The views of a scene show one set of named points, each view turned or mirrored, and shifted as a whole, with a little noise and some points left out.

Scene 1
View 1
Fisa: [ 10 -13  -2   5  16  16   8   5  -1 -21   8   5   5  -9  13 -27  16  10
 -10  20  -2  14   2 -17  14  16  -4  -6   5 -12   0  19 -40  -8   2   4
  -1 -11  -3  -8  -2 -18 -11 -16  12  12]
zap: [ 10  -2   8  -7   0  -3   2   0  14  -3   0   3 -10   7  16   2  -8   6
 -16   4   2  -2   8  -3   7   7   1   5   3   3   1 -14   2  16 -11  17
   2  -2  10 -15  -7  11  -3  -4  -4  11]
Mogol: [  3 -17   3  -1  15   6   4   3  -3  -6   5  -2 -11   1  24  -6  -7  -2
   0   5   2  -3  -7   6   2  15  -3  10   5   0   4 -16  19  22  -4  11
   1   2  20 -10 -10  10   9   6   6   6]
godi: [  0 -12   0   1  13  20   0  10   0 -10   6   0  11  -8  10  -8  -4  -2
  -1  10  11  -3   4   2   4   5  -5  -4  12 -11   6  13  -7   3  12   6
 -11   0   8   1  14   8  -4  -4  -3  11]
Mora: [  4 -17  -3   3  11  17  11   2  -3 -10   3  -1   0 -11  13 -17   6   1
   1  12   1   1  -2  -4   3  10  -4  -3   5 -10  -2   9  -6   2   5  -3
  -4  -2  10  -6  -4  -7  -2  -1  11   9]
tane: [  7 -12  -1   0   7   9   7   3   2  -7   2   1  -1  -3  13 -11   2   2
  -7   9   2   2   2  -6   5  10  -1   0   4  -6  -1   3  -7   5  -1   4
  -2  -3  10  -8  -5  -1  -3  -3   5  10]
mif: [  7 -11   0   1   9  14   7   3   2 -11   4   3   2  -5  11 -13   4   3
  -6  11   3   4   3  -7   6  10  -2  -3   6  -8  -1   9 -14   2   1   4
  -2  -4   7  -8  -1  -3  -6  -6   5  10]
zifu: [  4 -10   0  -2   6  12   4   4   4  -5   3   1   3  -2  11  -6  -4  -1
  -5   8   8  -3   6  -1   3   6  -1  -2   7  -6   1   4  -1   6   2   6
  -7   1  12  -5   5   7  -3  -1   0  12]
bunek: [ 10   1   3  -4  -1   5   2   2  14  -8   0   3   5   0   7  -5   2   7
 -20  10   5   4  17 -13  10   5   2  -7   6  -6  -3  11 -26  -3  -5  11
  -4  -6   0 -11   3   1 -13 -12  -5  14]
tor: [  9  -7  -6  -1  -5  13  12  -2   7  -3  -5   1   1  -7   1 -12   5   0
  -9  11   3   2  12 -10   2   2   2 -11   3 -11 -13  17 -19  -9  -1  -7
  -5  -2   6 -10   2 -10 -13  -6   4   9]
bifu: [  4  -9  -5   0  -4  15  14  -2   4   0  -4  -2   1  -9   1 -10   2  -3
  -3   8   4  -3   9  -5  -3   0   0  -8   5 -14 -11  12  -4  -6   3 -10
  -7   3  11  -7   3  -7  -8   1   5   9]
Nomuz: [  7   9  -6  -7 -22  19   5   1  20   3  -9   3  22  -8 -16   4  -2  -5
 -16   8  18  -7  33 -12   2 -18   5 -24  11 -18 -12  39 -31 -27  10  -8
 -19   3  -3  -2  32   0 -24 -16 -18  16]
lof: [  0 -11  -3  -1  -1  15   9   1  -1   3  -1  -5   0  -8   7  -4  -8  -9
   2   4   8 -10   3   5  -6   1  -1  -3   5  -8  -3   1  18   5   5  -7
  -8   8  20  -6   3   5   1   8   1   7]
View 2
Nomuz: [-13 -21  -2   1  -5  15  14  11 -24  -3  10 -10   1  -5 -36   3   4  22
  -7   9   9 -36 -24  14 -18 -15  18  -2 -11   8  29  16   0   3  -2  12
 -21 -20   6  -5  -1  -7  15   9   4  -6]
zap: [ 10   3   5  -5 -19  16  -1   1  -3 -10  -9   4   2  -5  27   8   8 -11
  -3 -10   2  13  -3   1   9   9   3   1  -5 -14  -6  -6   0   9   3 -11
 -11  -1  11   3   7  -4 -12  -1   0   7]
tor: [  5  -6  -6   0   4   5   5   3  -1  -1  -3  -7   1  -7  -8  -1   6   8
   7   3  12  -8  -4   5   4  -3  10  -7  -5   4  11  -5   1  -6  -2   5
 -11  -6  -4   6   0   2  -1  -5   3 -13]
mif: [ 10  -3  -1   6   0  -1   2   5   5  -4 -11  -5   1   0   1   6   0   5
   9   4   9   3  -3   8   8   6   5   0   4  -3  -2 -13   3   4   0  -1
 -10  -2  -2   7  -2  -2  -5  -4  -5  -6]
Mogol: [ 19   6   5   0  -4   1  -8   8  16  -4  -9   3   0   6  33  14   7 -20
   0  -2  -4  19   3  -1  12   9  -6   4   8 -18 -11 -13  -7   8   4  -5
   4   5   1  -1  -5   1 -11 -11  -4   7]
zifu: [ 9 -3  2  3 -4  4  0  7  4 -3 -6 -3  1  3  9 11  3 -3  0  4  2  2 -7  6
  2  3  1  3  5 -9  0 -7 -2  7  3  1 -6 -4  2  0 -3 -2 -4 -2 -3  2]
godi: [  7  -9   5  11   1  -3   0  13   6  -2  -6  -8  -2   8   0  16  -2   2
   0  12   4  -5 -12  10  -4   2  -2   7  11  -6   1  -8  -3  15   1   5
  -5  -4   0  -2  -7  -5   2   1  -9   4]
Mora: [ 14  -1  -3   7   8  -6  -1   7  13  -1  -9  -5  -1   2   2   6   1   1
  10   8   7   3   0   6   9   3   2  -1   7  -3  -1 -14  -2  -2   0   5
  -2   0  -7   5  -6   1  -4  -8  -4 -10]
tane: [ 10   0  -1   3  -1   0   1   5   7  -4 -10  -4   1   0   8   7   4   0
   6   2   8   6  -1   4   7   6   3   0   3  -5  -1 -12   0   3   1  -1
  -6  -1  -2   6  -2   0  -6  -5  -4  -2]
lof: [ 13  -3   2   0   4   2  -2  13   8   4   8  -3   2   5  16  11  10 -14
  -5   7  -3   0  -2   3  -2  -4   0   0   3 -11   7   3 -14   1   5   8
   5  -4  -2  -9  -9   4  -1 -11   3   1]
bunek: [  1  -6   0   1 -12  14   7   0 -10 -10 -12  -3   2  -6  -5   2   1  11
   3  -3  10  -4 -10   7   6   6  12  -2  -4   0   3 -10   8   6  -1  -5
 -19  -6   7  10   6  -6  -4   5  -2  -3]
Fisa: [  7  -5  -6  13   6  -9   5  -1   8  -8 -21 -10  -2  -5 -20   0  -9  23
  23   9  23  -2  -3  10  13   9   9  -4   7   6  -4 -28  13   0  -6  -1
 -17  -1  -8  18   1  -4  -6   1 -11 -15]
View 3
bifu: [  9 -10   8   5  -3   2 -15  -7   9  -7  -2   3   5   4   4 -17   5  14
  -3   4   3   0  -4  10   3   2   1 -19   1   7   3   5   2   1  -5   2
   6  -6  -5  -6   1  -7  12  11  -2  -9]
lof: [  8 -13  16   5  -4  -4  -1   4   5  -6  -3   1  -5   9   5  -9   2   5
   2  -7   0  -7   3   6  13   5  -1  -8  -7   8   3   1  -3   6  -4   3
   3  -8   1  -4   6 -10   6  16 -10   6]
mif: [ 13  -9  11   3  -9  -4 -11   1   6   4  -7   3   2 -10   4 -15   1   3
 -16  13  -1  -1   3   4   0  -9  -1 -18   6   6  -6   2   7  12  -4   6
   3  -6  -2  -7   1   2   8  -4  -5 -18]
Mogol: [ 16 -10  28  11 -10  -6   0  17  -3   5  -6  -2  -7  -3   1   2  -6 -10
  -8   1  -7  -8  21  -3  18  -9   2   2  -7   7  -3  -2   3  19  -3  12
   2 -10  20 -11  10  -2  -4   0  -7   6]
bunek: [  0   1  -4  13 -15  -1 -12 -12   1   7  -8  16  15  -7   8  -7  -1   5
 -19  14  -2  -1  -7   7 -15 -13   1 -26   8  -6  -8   7  -1   4  -5   2
   3  -5  -6  -3  -3   0  18  -2  -3 -28]
godi: [  6 -14  10  -4 -11 -13   1   4   1   1 -10   0  -6  -7  12 -19   1  -2
 -14   1   3  -7   2   3   8   4  -8 -16   5   8 -11   1   2  14  -3   4
   0  -9 -16   1   2  -1   4   4 -17 -14]
zifu: [  6  -9  11   6 -10  -7  -2   3   0   2  -7   5  -1  -3   8  -8   0  -1
 -11   3  -1  -7   5   3   6  -3  -1 -13   0   5  -5   2   0  11  -3   5
   1  -9  -2  -4   4  -4   7   3 -10  -9]
tane: [ 14 -10  14   6 -10  -1 -12   1   4   4  -6   2   2  -7   3 -11  -1   2
 -14   8  -1  -2   6   2   4  -9   1 -13   2   6  -4   3   6  11  -4   7
   2  -6   4  -8   2  -1   8  -2  -4 -13]
tor: [  9  -7   3   6  -6   4 -18 -11  10  -3  -3   6  10  -3   3 -17   5  14
 -10  10   3   4  -8  11  -4  -6   0 -23   4   4  -1   8   4   1  -5   2
   4  -5  -6  -7  -2  -3  15   4   0 -18]
View 4
godi: [  9   1   0   9   7  -1   3   2   6  -5  13 -11  15  -6   0   4   8   7
   3  -4  -7   0   5  -7  -5  -2  -7   5 -16   1  -4  16 -10  10   7  -1
  -2   0  10   1   5   8  -9   1  -9  -2]
tor: [ 11   3  -8   5  12  -2   4  -6   6   8   4 -10  -2   4   6   2  -7  -2
  12  -3  20  16   9  -3  -5  -9 -14  -4   0   8  -8  -2  -5   2   7  -9
   0   5  -2   8  -2  18  -4   4 -10   1]
Fisa: [ 15   5 -17  16   0   7  -1   3   4   6  14  -2   2  11  14 -18   4  20
  20  -3   8  18  12 -12   5   4 -11  -6  -4   9  -2   4 -13   6  13   0
   3  -1  -5  23   1  41  -2  -6 -24  -2]
Mora: [  1   1  -2   3  -4  -4   2  -8   1   3  12  11   2   3   7  -3   7   8
  -6  -2   6   2  10  -2  -2   4   0   1  -2  -1  -8   2 -11   6   7   0
   3  -7   1  10  -2  11   0   5  -5   0]
Mogol: [  7  -2   6   1 -11  -3  -6 -16  -3  -4  10  17  -1  -4  14  -7   1   7
 -12  -4 -15 -18   9   4  -6   6   0  10  -3  -9 -11   3  12  13  10   1
  11 -15   8  -3  -1 -13  -1   4   6  -7]
Nomuz: [ 22   5  -9  10  37  -2  10  11  13   1  -3 -51  15  -3 -10  21  -9 -17
  30  -3  25  27   3  -7 -15 -29 -26  -8 -15  17  -6  11  -8   0   4 -16
 -13  22   4  -3   6  23 -16   3 -16   6]
bunek: [ 26   4  -9  13  10   4  -3  -2   5   3   4 -21  -2   3  13  -8 -10   4
  25  -4   1   9  10  -5  -6 -10 -19  -2  -3   7  -6   4  11   6  13  -8
   4   3   3   2   3  17  -8  -3 -12  -3]
bifu: [  4  -1  -3   1  12  -7   5  -8   6   4   4  -4   2   1   2   8  -3  -6
   2  -2  20  10   7  -1  -8  -9  -9  -2  -2   5 -11   1  -7   2   6  -9
  -1   2   0   5  -1  10  -4   8  -5   0]
zap: [ 21   0   0   6  -3   0 -10 -13  -1  -1   3  -6  -6  -2  18 -10 -14   2
  10  -6 -12 -10  10   3  -9  -5 -14   4   1  -3 -12   0  28  10  11  -5
  13  -9   6  -9   2  -9  -4   1   1  -7]
lof: [  1  -2   6  -2   7 -10   4 -11   4  -2   5   1   5  -7  -1  13   2  -7
 -11  -4   6  -5   5   2 -10  -7  -2   5  -6  -2 -12   6  -3   6   2  -6
  -1  -1   8  -5   1  -8  -5  10   5   0]
zifu: [11  0  0  5  4 -2  0 -5  2 -3  8 -7  5 -4  7  0 -1  2  4 -4 -3 -1  7  0
 -8 -4 -8  3 -7 -1 -8  6  2  9  8 -4  4 -3  7 -1  2  2 -7  3 -4 -3]
tane: [11  2 -4  6  0  0 -1 -7  3  2  8  1  1  1 10 -7 -2  6  5 -3 -1  0 10 -1
 -2 -1 -7  2 -4  1 -8  2  1  7 10 -4  5 -4  3  5  1  9 -3  2 -6 -3]
View 5
Fisa: [-12  -4   0  -8  13   2  23  -7   2 -16   2  -9 -19  19  -1   5  18  -3
 -29 -12  13 -23  17   6  23 -18  -3  -2  -3   4 -22 -10  14  10   6 -18
   3   5 -17   8  -4  -3 -18  25   5   6]
Nomuz: [-39  19  -1 -16  -4   5 -19 -13  37   3 -29 -31 -14 -22 -34 -12  21  -1
   7 -19  13  -3  -3   0  -8 -22  -3   0   3  -5   3  -7   9  22   2  -4
  -4 -13   4  -4 -14  17 -19   0  25  -5]
lof: [  3   9  -2   5  -6  -6   1  -3  -1   0  -8   8  10  -9  -2 -14  -1   0
   9  -2  -9   8  -2  -3 -12  -9   1  11   0  -4   5   9   0  -3  -2  -8
   6  -2   7   1   4  -4   0  -1  -6   1]
bunek: [-15  13   3   2   7   6  15 -14  13 -10  -2 -10 -20  -1 -18  -9  10   1
  -5 -10  -5  -2   3  16  11 -18  -5   3   7  -4 -13  -9   1   7   0 -13
  12  -7  -6  -5  -4  14 -20   4  11   2]
mif: [ -5   5   0   0   6  -1  16  -7   2  -9   1  -2  -9   6  -5  -5   8   0
  -8  -7  -2  -7   6   8   7 -15  -2   5  -1  -2 -11  -2   5   3   0 -14
   8  -2  -6   3   1   2 -12  10   0   4]
bifu: [-11  11  -2  -1  -2  -2   1  -7   7  -5 -13  -2   4  -5  -6  -7   8   0
  -2  -1   1  -2   0  -1  -1 -15   2   4  -5   5   1  -2   1   3  -1  -3
   2  -2  -1  -1  -4  -3  -8   5   1  -3]
zap: [  4  15   3  17   5   1  23 -15  -1 -11   9   7 -13  -1 -10 -14  -5   2
   6   0 -26   9  -1  20   5 -14  -1  10  10  -5 -12  -3 -10  -9  -4 -12
  24  -7  -3  -9   4  11 -13  -5  -3   3]
tor: [-15  15  -2   0   2   0   1 -11  11 -11 -16  -6  -2  -1 -12  -5  10  -1
  -7   3   0  -5  -1   0   7 -17   3   1  -6  11  -3  -9   0   4  -2  -1
   4  -1  -3  -7  -7  -2 -13   5   1  -5]
Mora: [ -3   1  -2   0   3  -3  14  -3  -2  -8  -2   4   0   6   4  -4   5  -1
 -10  -5   1  -7   7   0   6 -12   1   5  -4   1  -6   1   6   2   1 -12
   6   4  -6   6   2  -6  -6  13  -4   4]
tane: [  0   8   0   4   5  -2  17  -7  -1  -9   1   4  -6   3  -2  -7   4  -1
  -5  -4  -6  -1   5   7   7 -14  -1   6   0  -1  -9   0   2  -1  -1 -12
  10  -2  -5   1   2   0 -10   7  -4   4]
godi: [ -5   1   0  -5  -1  -3   9  -3   1   0   0  -2  -6  -4  -4 -11   6  -3
   0 -18   0   1   8   2  -7 -10  -4   8   7 -15  -5   9  10   7   3 -20
   3  -2  -1  11   1   7  -6   7   5  10]

Which points are out of place in each view (at most two, in the order of its rows)? Write - if all are in place.
view 1 -> -
view 2 -> -
view 3 -> bunek
view 4 -> Mora
view 5 -> Fisa, tor

Scene 2
View 1
Fofi: [  0  -1   5   5   0   8   0 -12   1  -2   8   4  -3   2  -7  -6   3  -6
  -9   3  -1  -7  13  -4  -9  -3  -1   0   4  -9   0   2   2  -8  -4  -2
   8  -6 -12   3   4   6   3  -6  11 -10]
Kurus: [ -4  -9   5   2  14   7   0  -3   0  -2  -7  -5   2   1   1   4   3  -8
  -3  -6  -1  -5   9  -2 -12  -7   6   1  -1  -5  -5  -7   6  -5  -8  -2
   2  -3 -14   6   0   3   5   3 -10   2]
zirod: [ -1  -6   7   1  13   6   0  -5  -1   2  -4   0  -4   0  -2   2   1  -7
  -1  -6   1  -5  10  -4 -12  -7   4   2  -1  -8   0  -2   5  -4  -6   0
   8  -2 -12   8   0   3   5  -2  -2  -3]
Vipaf: [  5 -11  16  -7  34   2  -2   4  -2  17 -16   5 -13  -1   1  20  -6 -11
  15 -25   7  -5   2  -7 -19 -14   9  11  -5 -11  10   1   8   3 -10   9
  25  10  -7  20 -11  -1  11  -3 -12   1]
lave: [ -3  -6   8  -1  13   3   1  -3  -1   5  -8   2  -8   6  -2   6   0  -3
   1 -10   1  -4  10  -1 -12 -11  14   4  -7  -6   5   2   7  -4  -7  -2
  18  -5 -10  14   8   3   3  -3  -2   1]
Zik: [ -1  -4   6   2   9   6   1  -5   0   7  -3   6 -10   9  -4   3   2  -4
  -3  -7   2  -5  12  -2 -10  -7  10   1  -5  -8   7   3   5  -6  -5  -2
  19  -8 -11  11   5   6   4  -7   9  -6]
nifet: [  2  -7   2   6  11  10   0  -6   1   2  -1   0  -1   4  -2   1   4 -10
 -10  -3   0  -6  12  -3  -6   1   0  -4   1  -8  -2  -7   4  -8  -4   1
   4  -5 -15   1  -2   7   7  -4   6  -5]
dop: [ -8   6   7   4 -13   3   3 -14  -1  -4  12   6  -7   2 -11 -13   2   4
  -6   6  -2  -6  12  -1 -13 -12   9   7   0  -8   5  13   2  -6  -3  -8
  18 -12  -7   9  18   5  -2  -8  15 -13]
bave: [  1  -5  13  -1  16   4  -2  -7  -1   4   1   2  -4  -8  -4   3  -2 -10
   5 -10   3  -7   6  -8 -18  -9  -3   8   5 -13   2   1   5   0  -7   7
  10   8 -11   8  -9   1   8  -2  -4  -6]
divif: [-10  -4   1   5  -1   6   2 -10   0 -12   0  -8   6   1  -2  -9   6  -3
  -9   5  -5  -5  13   0 -11  -7   7   1   0  -3 -11  -5   4  -8  -5  -9
  -4 -12 -14   1  11   4   0   4  -6   1]
bilet: [  7  -7  14  -3  25   5  -2   0  -1  18  -8   9 -17   3  -2  14  -4  -9
   8 -20   6  -5   5  -7 -15 -10   7   6  -3 -12  14   5   6   0  -7   8
  28   6  -8  18  -8   3  10  -9   3  -6]
puris: [  1  -7  14  -3  18   2  -1  -4  -3   7  -4   2  -7  -6  -2   7  -3  -7
   9 -14   4  -6   5  -6 -20 -13   5  10   0 -12   4   3   6   1  -7   6
  16   6  -8  15  -5  -1   8  -3  -8  -3]
Gabif: [  1  -2   6   4   5   7  -1 -11   0  -3   7   1  -1  -4  -6  -5   1  -9
  -7   0   0  -7  10  -7 -12  -3  -6   2   6 -11  -1  -1   3  -6  -4   1
   4   0 -12   2  -4   5   5  -4   6 -10]
Kag: [ -6  -3   7   4   1   5   1 -11  -1  -6   6  -3   1  -5  -6  -7   2  -6
  -4   1  -1  -6  11  -3 -14  -8   1   4   5  -9  -4   1   3  -6  -5  -2
   2  -5 -12   3   5   4   3   0   0  -6]
View 2
divif: [ -3  -5   1  -1   2  -8   1  11   1  -3   9   5   0   1  11   0  -7  10
  -6  -2  -8  -7 -14 -13   3  -3  -3   2  -1  -9  11  -7   8   4  -4 -11
   6  -9   5   2   2 -10   3   1  -6   1]
Gabif: [-3 -2  1 -7  3 -1 -4  5 -5 -7  5 13  4 -3 -3 -6 -7  2 -2  4 -6 -5 -2 -9
  1  0 -4  0  4  0  2 -6  5  1  0  0 -2  2  4  4 -2  3 -7 -1  4 14]
zirod: [-10   3   0  -5  -1  -4  -8   3  -3   6   5  11   5   0   0  -9  -4   5
   0  -1  -8  -6  -5 -11  -1  -3   1   2   6  -3   7  -4   3  -7  -3  -2
  -2  -3  -1   3  -8   6   1   1  -2   5]
bilet: [-13  13  -4 -10  -6   1 -18 -10  -7  23   1  20   9  -2 -14 -21   1   1
   7   0  -6  -5   1 -11  -8  -2   8   3  16   3   7   2  -6 -17  -1   7
 -10   3 -11   4 -17  24  -2   2   0   9]
dop: [ 17  -2  -1   3   2  -2   5   2  -2   5   6  15   8  -9   0 -11  -3   6
  -7   7   2   5 -18 -10   1  -2   0   1   6  -9  22   8  -7  15   8 -10
  -3  -4  -2   2   7  -4 -12   2  -5  16]
bave: [-13   4  -1  -7   0  -1 -12   1  -5   4   2  20   5   0  -5  -8 -10   1
   0   2 -12  -8   5  -7   2  -3   1   1  10   1   3  -3   1 -11   1   3
  -4   2  -3   3  -4  16  -4   2   2   6]
Fofi: [  3  -3   1  -5   2   0  -2   4  -5  -4   5   9   5  -6  -3  -8  -2   4
  -2   4   0  -2 -10 -13  -3   1  -3   0   3  -3   8  -2   3   7  -1  -2
  -2   0   4   4  -1  -4  -7   0   3  17]
lave: [ -6   6  -1  -4  -5  -4  -8  -2  -2  19   6  12   8  -1  -1 -15   0   6
   2  -2  -5  -3 -12 -11  -6  -5   5   2   8  -6  14   1  -2  -8  -2  -3
  -3  -6  -7   3 -10   8   3   2  -7   3]
Vipaf: [-24  16  -4  -9  -9  -2 -21  -8  -6  27   1  23   8   3 -10 -18  -4   1
   8  -4 -14 -10   7  -9  -5  -6  10   3  17   2   7   0  -4 -27  -2   7
  -8   1 -15   2 -19  31   5   2  -4  -3]
puris: [-14   9  -2  -6  -3  -2 -14  -1  -5  13   1  23   5   0  -5 -12  -9   1
   1   0 -13  -7   4  -7   2  -4   4   1  13  -1   7   0  -3 -15   2   2
  -5   1  -8   1  -6  21  -2   3  -2   2]
Kag: [ -3  -3   2  -4   4  -4  -2   8  -4  -7   6  10   3  -2   3  -4  -8   6
  -5   3  -6  -5  -7 -10   4  -1  -4   0   3  -4   6  -5   6   3   0  -5
   0  -2   4   3   1  -2  -4   1   0   9]
Kurus: [-14   2   0  -6  -2  -6  -8   6  -2   5   7   8   3   3   4  -5  -6   7
   1  -4 -11 -11  -7 -12   0  -4  -1   3   4  -5   6  -8   8  -9  -7  -4
   2  -6   0   2  -8   3   6   2  -4  -2]
nifet: [ -8  -1   2  -9   1  -2  -6   3  -4  -3   7   4   4  -1  -2  -9   0   5
   2  -1  -4  -6  -7 -15  -5   0  -3   2   2  -1   3  -8  10  -1  -8   0
  -2  -2   4   5 -11  -2   1  -2   3  12]
View 3
bilet: [ 17 -18  14  14  12   7  15  -3  -8  11  -5   6  -5  -6  -1 -11   4 -10
   2  11  12 -11   1   0  -7   1  -2  16   1  -9  10   2  20   0  19  -6
  -6  -5  -5  -2  -1 -18   4  -8 -21  17]
Kag: [  3 -14  -4   6  10  -2   3  -5 -19  11   2  -2 -10  -6  -6  -2 -14   1
  -1  -5  -4  -4   6   1  -8   0  -6   5   6   2   9   7  -6  -7   6   7
  -5   0  10  -5  -1   3 -11   1  -4   2]
nifet: [  6 -12   3   4  16   0   6  -9 -16   5   3   3  -8  -2   2  -3   3   0
   7  -3  -2  -4   3   1 -13  -6  -2   5   9   1   7   2   1 -13   4   6
   0  -2   6  -6   0  -1 -15   5  -4  11]
bave: [ 10 -19   4  11   6   2   7   0 -17  12  -1   1  -9  -4 -11  -9  -6  -5
  -1   7   0  -5   2   6  -8  -1  -4   9   6   0  13   0   9  -1  12   2
  -6   5   4  -5  -1  -9  -4   0 -18   8]
Fofi: [  7 -13   3   1  19   1   4 -13 -17   9  -2  -1  -9  -9  -4  -5  -8  -2
   6  -4  -4  -5   3  -5 -10  -4  -9   6   3   1   7   9  -4  -8   1   7
  -3  -2   7  -6   5   6 -10   2   2   5]
Gabif: [  6 -14   3   4  14   1   3  -7 -19   9  -2   0 -10  -7  -9  -7  -8  -3
   5   1  -6  -3   1   2 -10  -5  -9   5   7   3   9   4   1  -6   2   7
  -3   3   8  -6   5   2 -11   6  -5   6]
Zik: [ 11 -13   6   5  17   3  10 -11 -10  11  -1   2  -6  -8   5  -3  -2  -3
   3  -2   6  -9   5  -6  -9   0  -4  11   0  -6   5  10   3  -9  11   1
  -4 -11   1  -3  -1  -4  -4  -7  -5  11]
divif: [  0 -13 -11   4   9  -5   2  -6 -19   8   9  -3 -10  -5   3   5 -12   8
  -3 -13  -6  -5  10   0  -9  -1  -2   1   7   1   8   8 -14 -15   6  10
  -2  -4  14  -6  -7   6 -18   0   1   1]
lave: [  9 -16   2  10   9   2  12  -5 -11  11   2   2  -6  -7   7   0  -4  -2
  -3  -2   7 -11   9  -4  -7   3  -1  12   1  -9   7   7   1  -8  17   1
  -5 -10   1  -2  -6  -9  -2 -10 -12  10]
zirod: [  7 -14   1   8  10   0   8  -4 -15   9   3   2  -8  -4  -1  -2  -4  -1
   0  -1   1  -6   5   1  -9  -1  -3   8   5  -3   9   3   2  -7  11   4
  -4  -3   5  -4  -4  -6  -8  -1 -11   8]
Kurus: [  4 -14  -4  10   6  -3   8   0 -16   6   9   2  -8   0   2   2   0   4
  -3  -3  -1  -7   7   5 -11  -1   3   6   9  -1  10   1   0 -13  12   5
  -3  -2   7  -4  -8  -7 -13   0 -13   9]
Vipaf: [ 16 -21   9  20   0   5  17   7 -10  11   1   7  -4  -3  -1  -8   5  -9
  -5  14  13 -11   4   7  -7   4   5  17   4 -12  12  -4  23   1  28  -8
  -7  -2  -5  -2  -9 -25   5 -10 -33  17]
dop: [  8 -13   1  -1  19   3   4 -15 -16  16  -7  -6  -8 -15  -4  -4 -24  -4
   1  -8   0  -7   7 -14  -5   3 -16   9  -5  -5   5  21 -13  -4   5   5
  -7  -9   8  -4   5  11  -1 -10   8   0]
puris: [ 11 -20   5  15   3   3   9   3 -15  13   0   2  -8  -6  -8  -7  -6  -6
  -4   8   5  -7   4   5  -6   2  -3  12   3  -5  13   1   9   1  18  -2
  -9   1   1  -3  -4 -14   0  -5 -21   8]
View 4
Fofi: [  6  14 -10   0   1  -3   4  -7   3   4   2   2  -2  -2  -9   3   6   0
 -17  -1  11   8  -7   0  -6   8   6   7  17   5   2  -2  -1  -7   1  -4
  -2   3  -2   3  -9  12   3  12  10  12]
Gabif: [  6   9  -5  -1  -3   0   0   0  -2   8  -5  -4   3  -7  -3   0   7  -1
 -13  -2   8   7   1  -4  -8   9  11   3  15   2   0   3   1  -2  -3  -8
   1   1  -2   1 -12  10  -5  11  14  14]
Vipaf: [-14  10  -6   2 -14 -10  -3  15  23  13 -13  12  -5 -15   3   4   3   2
   5   6 -20  -7   3  13  -1   3  22  -7 -11  10  -5  15  -7   1   7 -14
 -11 -20  18   8   4  -6 -18   6  12  13]
Zik: [ -3  15 -12   1  -1  -7   3  -2  13   6   1   6  -5  -5  -8   5   5   2
 -10   3   2   3  -9   9  -3   6   8   5   8   9   1   0  -4  -9   2  -4
  -5  -4   5   6  -2   6   0  11   8  12]
Kag: [  4   5  -9   0  -2   1  -2  -2  -3   7  -2 -11   4  -9  -6   3  10  -6
 -12  -4   6   7  -2  -2  -6   7   3   6  11   2  -4  -1   1  -5  -5  -7
   3  -2  -3   1  -3   9  -2  10   9  14]
divif: [  2   2 -13  -1   3  -4   0  -8  -9   4   5 -14   6  -7 -10   2  12  -9
  -9  -9   4   6  -5  -1  -3   5 -11  11   7  -1  -8  -1   4  -7  -9  -4
   6   1  -9  -1  -2   8   3   8   2   9]
zirod: [-2  9 -9  1 -2 -5  0  1  5  8 -3  0  1 -9 -4  2  7 -3 -6 -2 -1  2 -2  3
 -4  5  7  4  3  4 -3  5 -1 -4 -2 -7 -1 -5  2  2 -4  4 -5  8  8 11]
bave: [  0   7  -5  -1 -11   0  -4   8   5  11 -12  -3   2 -13   1   1   6  -2
  -6   0  -2   4   4   0  -6   6  17  -2   5   5  -3   6   0   1   0 -12
  -2  -8   5   3  -4   4 -12  10  15  15]
nifet: [  1   8  -8  -1   4  -7   6  -4   1   5   1   5   1  -4  -5  -3   6   0
  -8  -5   3   2   0  -1  -5   9   6   7  10   1   0   8   2  -2  -2  -5
  -3   2  -1   2 -13   8  -3   9   9   8]
dop: [  7  14 -12   2  -4   6  -5  -7   6   6   2 -10  -3  -4 -15  14   9  -2
 -23   3  16  13 -18   6  -7   4   3   6  19  10   2 -16  -5 -16   1  -4
   3  -2  -3   5   6  15   6  16   9  17]
puris: [ -5   9  -5   1 -14  -2  -6  11  11  12 -11  -2   0 -14   1   3   6  -2
  -4   3  -7   0   1   5  -4   3  17  -4  -2   8  -5   6  -4  -3   2 -13
  -3 -13  10   5   2   0 -13  10  12  15]
Kurus: [ -4   3  -9   0  -1  -8   1   0  -1   8   0  -3   4 -10  -4  -1   8  -6
  -2  -7  -6   0   0   1  -2   6   1   6  -1   1  -7   9   1  -2  -5  -8
   0  -5   0   1  -4   2  -6   5   5   9]
lave: [ -6  11 -13   2  -3  -7  -1   0  13   8   0   2  -3  -8  -7   6   8  -2
  -5   0  -5   0  -8  11  -1   3   4   2   0   9  -4   3  -6  -9   2  -6
  -4 -10   6   6   4   2  -3   9   5  11]

Which points are out of place in each view (at most two, in the order of its rows)? Write - if all are in place.
view 1 -> -
view 2 -> Kag
view 3 -> -
view 4 -> Fofi
